Points, in no order, along strands that fork and pass close to each other.
Points whose rows are less than 48.7 apart are linked; no others are.
J848: [ 38 -16  27 -12  16   8   6 -28   4 -19  12 -10  25  14  -3  -3  23  -1
 -14  -8]
J558: [ -6  -6   4  -2 -26  21  -5   1  24  21  -5 -21  -5  38 -24   7  -2  29
  11  -3]
J863: [ 25 -13  15 -18  15  10   2 -29  10 -14  10 -10  16 -12   0   2  13  17
 -10  -7]
J709: [ 14 -26  29  25  18   7  28 -10   1 -16  15  15   3  10  12   1  22  -2
 -23  16]
J682: [-25  15   6  23  -4  22  15  -4   2   7   9   8 -14 -20  -5 -14   3  -1
 -27  10]
J747: [ 14  -9 -12  -4  -8  -9   0  -1  13  18 -19  14 -29  27 -10  -6  -5  21
 -20 -10]
J605: [ -4  26  -8 -10 -12  33  10   5  -4  26  14 -10  21   6 -13 -15  17 -11
  13  -6]
J331: [  9 -21  -9  16  35 -24   5   4 -12 -16  -9  19 -18 -13  31  25 -15 -23
   3  22]
J596: [ 16 -13  18  15   8  12  22   1  -8 -14  15  20  22   2  18 -10  21  -6
 -17  10]
J658: [ 21  -8   0 -13  -2   7   2   3  13  26  -2  -1  -9  16 -14 -16   7  20
 -22 -10]
J793: [-12   5  -5  21  -5 -17  -1  11  -2   1 -33  13 -28   1  29   1 -27  -7
 -33  14]
J395: [-17  26 -14   3  -4  -1  -1 -22   8  16 -16  12 -38   2 -13   7  -1 -13
 -40   1]
J448: [-10   7  -1  -4  10 -34 -16  31 -21 -13 -14   9 -30 -10  15   5 -20 -28
 -21   7]
J121: [ 12 -14  -3   8  23 -24   2   2  -4 -11 -18  15 -23 -11  26  16 -29   6
 -11  13]
J14: [ 21  -5   2 -27  16  13  -9 -27  11 -12   7 -23  28 -22   5   2  13   8
  -2 -14]
J893: [-34  33 -36  -8  -5  14   2  -4   6  11   8  -4   7  -7 -11  11   8  -1
  42   0]
J981: [-32  24 -11  16 -20  16   3  -4  15  22   0  -4 -31  24 -30  12   3   2
  -2   6]
J290: [ -5 -32  -8  23  28 -31   7   6 -15 -23  -5  11  -6 -24  25  20 -15 -17
  19  20]
J386: [  5  -7  10   4  -9  30   0 -10   7  -5   3 -37  20 -24  13   2 -15  10
 -19 -14]
J298: [ 19  -7  -6  -2   3 -17   5 -14   9   4 -13  24 -26  19 -13   4  -7  11
 -19  -4]
J805: [ -3  -1  -5  -2 -20  30   6  15  12  36   3 -26   4  25  -7 -12  10  12
 -10 -12]
J245: [-18   2   3  -7   5 -29 -12  38 -20 -20  -4   3 -26 -14   3  -2 -17 -26
  -6   2]
J941: [-23  37 -32  -7  -7  14   0   1   3  15   5   7  -9  -5  -9   4   6  -7
  18   2]
J453: [-10  -5  -2  27 -30 -15  -3   6   6   9 -17  15 -28  52 -20  -8   9   1
 -16   0]
J780: [-22   3 -11 -29  -6 -22 -25  25  -6 -11   4 -20  13 -16  -9   0  -6  -4
  48 -10]
J819: [ 28  -5  35   7   0  -3   7 -17 -17  -1  14   4  31  25 -24 -20  24 -21
   0  -8]
J387: [-10  30 -19 -10  -6  22   7   5  -3  23  14   2   5  -2 -11 -10  14  -9
  12  -2]
J916: [ -5   5   0 -16 -15   1 -21  45  -2   7   1 -16  -2   5  12  -1 -17   9
  19   0]
J284: [  3  -2  14   2  13   9   4   9 -10 -20  17  12  27 -19  27 -13  23  -9
 -13   8]
J289: [-24  16   0   7  23   3   2 -10   4 -13   2   7 -14 -42  12  -7   4   1
 -17  18]
J527: [ -4 -13  20   0   8  -5  -9  27 -15 -13   7 -17   8 -31  23  -8 -15   1
 -12   2]
J110: [ 30   6   5 -28  10  23  -3 -29   5   2   4 -29  31  -2 -17  -9  16  -8
  -1 -24]
J175: [-12  10   4  -5  32  -4  -5 -10   8 -14  -5  -1 -22 -38  17   0  -6  12
 -17  18]
J943: [ -8  11 -16  -6  -4  -6 -18  27   8  17 -20  -3 -32   2  16  -1 -20  10
 -15   1]
J528: [  5 -16  10   3  28  -6   7   2  -8 -31  16   8  39 -13  39  -2  33 -16
   7  13]
J784: [  8 -13  -1   4 -10 -11  -4  27   0   2 -14   8  -8   7  24   2 -27  20
   2   1]
J223: [-17   4   4 -18 -15  -5 -30  49   0  -8  -4 -15  -9  10   1  10 -18   6
  30   7]
J253: [ -9  -4  -5  26 -16  -7   9   3   6   9 -21  20 -30  26  -4 -10   2   1
 -36   1]
J758: [-21  11 -12   6  12  20  21  -8  11  35   8 -19 -28  -3 -15   4  -3  13
 -24  -1]
J876: [-25   2  -2  11 -22  44   6  17  13  22   1 -42  10  18  11  12  -8  16
  -3  -1]
J880: [ 10  19   4 -13 -16  34   8   2  -3  28   6 -19  27  20 -17 -21  18 -15
   8 -16]
J689: [-10  26  -6   3   6  -6   0 -30   3   1   9  20 -27  -6 -33   0  16 -12
 -18   1]
J151: [  9 -24 -10  29  30  -5  24 -24   3 -18  -1  31 -13  -4  15  25  11 -23
   6  26]
J410: [ 18 -29   5  16   5  -2  25 -25 -13 -19   6  18  48   3   4  -1  19 -19
  25   1]
J612: [-16  -6  12  -8   1 -11 -13  33 -12  -9   3 -23  -9 -28   5  -3 -22   2
   5  -3]
J112: [ -6  17 -12   1   7 -10   3 -27   1 -13  -2  32 -17 -13  -9   3   9  -6
 -12   4]
J50: [ 34   3  42  10   3  -7 -13 -19 -15   7  12 -19  30  27 -26 -20  22 -22
  -8 -12]
J243: [  1 -10  13   0  -9  14 -11  15  -6  -8   6 -31  22 -29  25  -3 -18   6
  -9  -9]
J775: [  4  -3  10  -3   1   0  10 -31  -2 -16  13   9  32 -11 -17 -12  27  -3
   9  -7]
J836: [ 14   7   3 -16  -2   8   3 -11   4  21  10   1  -1  11 -28 -15  11   6
  -4  -8]
J207: [ 17   8  -6 -27  -8  -4 -20  36  -3  14  -5  -2   3  10  12 -11 -12   8
  16  -7]
J464: [-12   3  -7  -1 -13  32   7  20   8  33   6 -30   3   9   7  -3  -2  14
 -11  -7]
J203: [ 18  -3   0 -24  18 -13 -10  12 -12 -10   7   3  21 -18  16 -10   4  -1
  11  -3]
J97: [ 19 -29   4  20  14 -11  28 -32  -9 -12  11  25  25  10 -13   4  22 -20
  30   9]
J837: [-15  -2   7   6 -21  -7 -24  39   1 -19 -15   3  -7  15  15  19 -26  14
  28  15]
J663: [ 26   3  -8 -16  24 -12   3  -9   7  -1  -4  32 -18  11   0   0  10   2
 -20   4]
J29: [ -4 -22  -2  -9   0 -38 -10  26 -17 -24   2  -1  14 -10   6   6 -16  -6
  41  -8]
J138: [ -2 -24  -8 -13  27 -49 -10  16 -15 -26   1   8   5 -19   4   6  -2 -13
  26  -1]
J623: [ 20  14  32   2 -13   5 -12 -15 -12  22   6 -29  25  30 -38 -20  14 -19
  10 -19]
J158: [-10  15 -18 -22  16  -9 -18   8  -3   3  10  -6  -4 -35   3  -2   0   1
  13  -2]
J265: [ 25   8  -4 -33   4   7 -13  13  -6  12   3  -7  21  -8   8 -14   2   5
  10 -10]
J643: [ -6  16  -9   0   4 -21 -13   7  -9   1 -26  18 -28  -5  26  10 -16 -19
 -37  10]
J442: [-17 -12   1 -14  -6 -30 -18  25 -14 -21   6 -11  19 -20   0  -4  -6  -3
  35 -11]
J369: [ 31  -9  35  -4  18   2   0 -39   2 -27  16 -18  30  16 -16  -5  33 -15
  -7  -8]
J465: [  4  -2   1  -7  19 -19 -10   7  -1  -8  -9   5 -20 -25  17   4 -23  13
 -10   8]
J614: [  3 -10   4  -4 -24  -4 -10  13  -9 -18  -2  -9  30  -6  20   4 -17  12
  31  -6]
J715: [-20  14   8  15  13  16  12 -15   5  -6   9  11 -13 -31  -1  -8  10   1
 -26  14]
J781: [ -5  11 -19  15 -17 -15   6  -4  -6 -15 -16  37  -8  11  12  15 -13 -12
  12   7]
J940: [-21  13 -19 -29  11 -21 -24  21  -6   0   7 -17 -13 -28  -8   5 -10  -6
  26  -7]
J139: [ -8  -7   8  -1 -25   1 -18  23   2 -17  -7  -7  15   4  17  14 -23  21
  38   4]
J348: [-12   7  -2   4 -24  31   7 -23   5  -3  13 -30  30 -12 -10   4   2  -1
  11 -15]
J452: [ 16 -20  -2  14  22 -14  19 -28   2 -16  -4  29 -19   1  -1  20  -4   1
  -4  12]
J615: [  3  -3  16   1 -34  19  -3  -5  13  12   0 -20   9  35 -25   0   0  16
  13  -8]
J687: [-15   2 -12  -2 -17  26  -6  14  25  23 -10 -17 -13  24  -5  13  -8  31
   8   4]
J770: [-20  31 -21   0 -18   2  -6 -14   9  11 -18  14 -32   6  -6  13  -6 -10
 -19   1]
J683: [ -1   2 -20  -6 -14  -3  -8  13  17  20 -25   6 -30  19   4  -1 -12  21
 -14  -5]
J206: [ 12 -16  -4  17  20 -16  16 -18   2 -10 -18  25 -26  -2  14  20 -19   4
 -14  14]
J161: [ 21 -21   5   5 -13   0   9   9  -2   0  -5  10  12  10  18   3 -20  18
   8  -3]
J401: [-11 -29   3  22  18 -22  10  -5 -11 -27   1   7  18 -32  26   9 -10   2
  17  10]
J382: [-11  22 -19   7 -18 -12   0 -17  -1  -9 -17  31 -18   2   0  13  -7 -10
  -5   2]
J409: [ 16  -6  18  -3 -27   8  -2  -1   6  23  -1 -17  12  41 -26 -16   8   9
   2 -13]
J451: [  7  -9   4  -3 -23  19  -1  11   5  38  -2 -34   9  46 -21 -25  21   5
 -11 -18]
J823: [ 29   8   7 -34  14  11   0 -22   3  17   7  -8  14   3 -25 -13  21   3
   3 -13]
J609: [  9 -34  -5  27  24  -7  28 -30   2 -19  11  28   7  -4   2  17  19 -15
  21  19]
J725: [-12   7  -2   2  -1  27  15 -16   7  26  22 -28  -3  -7 -22   6  -1   9
  -8  -9]
J664: [ 19  -3  14  -1  -1   1  14 -18 -10  -7  11  19  24   7 -16 -14  21  -8
   7  -3]
J250: [  0  -6  -7  18  -7 -13  12  -2  -7 -16  -3  28   1  -7  13   8 -14   4
  13   6]
J444: [ 12 -23   3   7  21  -5  14 -15  -6 -24  11  15  47  -7  25  -2  28 -16
  18   6]
J135: [-27  17 -12   9 -22  25  -5   9  22  12 -10  -2 -21  20 -10  13  -5  15
   8  11]
J162: [ 17 -14  10   2 -27  13  -2   8  -2  -8  -3 -11  30   5  21   0 -17  12
   7 -11]
J710: [-25   7   2  -6  -3 -11 -16  41 -10  -3  -1 -18 -26 -19   2   0 -22  -6
   4   3]
J485: [-14  23  -3  11   4   0   0 -19   1  23  21   1 -28   4 -43  -4  14  -8
 -15  -1]
J532: [ -1 -17   4  22  -2  -5  17  -7 -12 -21   5  20  18 -18  18   3  -6   4
   9   6]
J354: [  6 -18  -1 -13  32 -34  -8  11 -12 -23   8   9  17 -20  17   2   7  -7
  19   4]
J123: [-20  21 -13   6  14  11   8 -14  13  19  -8  -3 -37 -16  -7   0  -6   2
 -32   9]
J718: [-21  19  -5  17  -9  -2  -2  -9   6  29  13  -9 -34  19 -42   1   7  -3
 -11  -2]
J241: [ -1   1   2  -4  -7  27   6 -22   6   7  13 -31  17 -18  -9   4  -2   6
  -7 -15]
J873: [ 22  16  15 -16  -8  25   3 -10  -6  25   0 -25  27  23 -29 -22  19 -21
   4 -23]
J59: [ -7  -2  -8  22  -5 -14   9  -3   5   6 -34  20 -31  15  16   0 -12  -2
 -46   7]
J562: [-26  13  -6   7 -23  16 -17  23  14  -3 -13   1 -12   8  10  13 -16  17
  18  16]
J114: [ 23   3  -1 -23  21  -2   0 -11   7  -1   4  20  -4  -5  -1  -5  13  12
  -6   1]
J976: [  6  -3  -8  -4  -2 -24 -14  32  -6   1 -18  13 -22   9  22   5 -26   2
  -5   1]
J950: [ -9   4   2   1 -16   9   7 -32   2  -8  14  -5  30 -16 -24  -9  16  -1
  16 -14]

Follow the links from the first point to the second, and from the first to the third. Name the last point that the two ways share.
J687; J203; J784: J837
J615; J395; J223: J135
J290; J289; J444: J121
J710; J950; J382: J241
J715; J250; J444: J121

A fork is a point with three links, a tip a point with one. Leave the first point through the second and follow the links. Name the first fork or tip that comes.
J805; J451: J135
J121; J331: J382
J386; J243: J453
J162; J161: J747
J976; J784: J837
J97; J410: J709
J770; J395: J241
J658; J836: J369

A fork is a point with three links. Follow the links from the first point to the second and name the forks in between, in order.
J836; J663: J747
J331; J284: J121
J448; J664: J241
J265; J485: J837 J135
J837; J409: J135
J770; J558: J382 J135
J615; J265: J135 J837
J161; J223: J837
J687; J532: J135 J382

Name the points in between on the shortest way along the links from the first point to the second, in order.
J354; J139: J203 J265 J207 J916 J223 J837
J395; J485: J770 J382 J112 J689
J683; J369: J747 J658 J836 J823 J110 J14 J863 J848
J451; J687: J409 J615 J558
J612; J643: J710 J245 J448
J123; J664: J758 J725 J241 J348 J950 J775
